Points on a hilly landscape, in no order, each with its height.
From any point a ball rolls to the lowest of the 6 points nearest to it. It stops when none of these is lower. Distance is the straight distance between rows; heights are no part of it.
Gesiv (h 434): [30, 7, 6, -9, 18, -4, -9, 15, 15, -16, 11]
vefu (h 381): [-19, -9, 11, 13, 6, 4, 4, -15, -1, 0, -10]
pazop (h 392): [28, 23, -6, -6, 0, 3, -5, -4, -5, 19, -14]
vuri (h 121): [25, 6, 7, -3, 20, 1, -8, 5, 15, -11, -5]
Zin (h 618): [13, 8, -7, -18, -19, 9, 12, -24, -20, 37, -12]
gupaz (h 332): [-38, -23, 1, 15, -3, -3, -6, -4, 3, -4, 1]
Zazin (h 361): [-45, -2, 3, 16, -20, -12, 11, 5, -1, 9, 8]
medil (h 106): [26, 8, -9, -9, 14, 6, -20, 7, 17, 5, -6]
rerov (h 352): [-22, -16, 7, -7, 1, 9, 10, -18, -17, 4, 1]
musor (h 562): [32, 6, 16, -10, 16, -8, 1, 16, 16, -22, 22]
tuva (h 313): [35, 23, -7, -10, 6, 1, -15, 14, 10, 3, 0]
kob (h 535): [2, -6, 9, 17, 18, -2, -7, -1, 13, -16, -14]
voz (h 428): [27, 18, -25, -5, -4, 2, -27, 10, 3, 16, -9]
dap (h 772): [0, 0, 8, 34, 5, -17, 3, 17, 18, -30, -3]
Zabo (h 363): [6, -5, 5, 6, 18, 6, -10, -6, 15, -5, -14]
Lanif (h 492): [13, 2, 12, 11, 18, -2, 0, 0, 14, -17, -11]
gup (h 76): [-6, -24, -11, -38, -5, 17, 10, -13, -25, 4, 11]
Fiv (h 65): [17, 1, 22, 16, 13, -12, 9, 15, 16, -36, 16]
Gera (h 329): [5, 2, 11, -6, 6, 11, 8, -25, -10, 15, -12]
Lole (h 202): [-44, -11, 3, 12, -12, -6, 7, -1, -6, 1, 7]
Ronu (h 328): [-33, -8, 10, 1, -8, 1, 19, -16, -26, -2, 4]
Ladov (h 291): [-44, 1, -5, -5, -18, -10, 25, 15, -23, -7, 15]
noko (h 608): [1, -7, -3, 37, 1, -17, 0, 27, 28, -37, 5]
ketib (h 444): [0, -12, -2, -24, -9, 13, 16, -25, -26, 20, 1]
gubi (h 775): [-23, -1, 4, 38, -8, -14, 1, 10, 18, -6, -10]
dur (h 577): [18, 14, -11, -12, -16, 9, 2, -15, -14, 33, -13]
Kipov (h 560): [15, 8, -14, -14, -16, 11, -3, -16, -13, 34, -9]
Vapa (h 495): [14, 9, -21, -12, -15, 11, -12, -11, -8, 32, -9]
Vika (h 301): [-23, -20, -4, -20, -2, 8, 20, -7, -30, -13, 11]
fes (h 644): [7, -8, 8, 29, 6, -18, 4, 26, 22, -42, 13]
Ruga (h 330): [-14, -15, 5, 1, 9, 8, -2, -19, -1, 4, -8]
Zanat (h 387): [34, 15, 14, -7, 16, -5, 2, 12, 8, -14, 7]
zorip (h 319): [36, 21, -11, -13, 1, -6, -21, 26, 11, -4, 16]
paf (h 81): [35, 12, -10, -14, 7, -1, -21, 20, 17, -2, 8]
vaze (h 318): [-29, -26, -1, -13, 0, 9, 1, -12, -15, -3, 7]
veb (h 327): [31, 21, 5, -7, 11, 2, 0, -4, 2, 8, -12]
Vur (h 384): [35, 37, -5, -8, 0, -6, -4, 13, -5, 8, -1]
danu (h 304): [-44, -6, -17, -12, -17, -11, 16, 26, -14, -13, 18]
Fupad (h 107): [9, 5, 13, 5, 15, 6, 1, -15, 0, 3, -17]
Ses (h 371): [-11, -15, 5, -12, 6, 14, 2, -21, -10, 10, -3]
rivi (h 299): [-37, -9, 9, 13, -8, -1, 10, -11, -11, 0, 0]
Bepe (h 142): [9, -4, -13, -32, -26, 12, 15, -20, -26, 27, 3]
Vum (h 506): [4, -14, 1, 19, 19, -3, -14, 4, 23, -21, -9]
Sed (h 836): [-31, 4, 10, 32, -7, -10, 6, -1, 8, 0, -8]
Konag (h 462): [7, -8, -14, -17, 0, 16, -12, -16, -1, 28, -7]
nufub (h 80): [-41, -11, -1, 21, -14, -8, 0, 4, 10, 1, 0]
tiku (h 464): [34, 23, 4, -16, -5, -10, -11, 23, 6, -4, 35]
vifu (h 274): [-42, -16, -2, -4, -9, 0, 12, 1, -20, -9, 14]
konem (h 483): [-28, -8, -4, 34, -10, -12, -6, 13, 21, -4, -5]
suro (h 355): [23, 11, -8, -7, 4, 10, -11, -6, 1, 21, -15]

For each start below, name every point that the ball comes to, in order.
Vapa => suro > medil > paf
dur => suro > medil > paf
rerov => rivi > Lole > nufub
vaze => vifu > Lole > nufub

For each start below, name the point where the ball stops.
Vum => paf
Zin => gup
Ladov => nufub
Konag => Fupad
Ronu => nufub
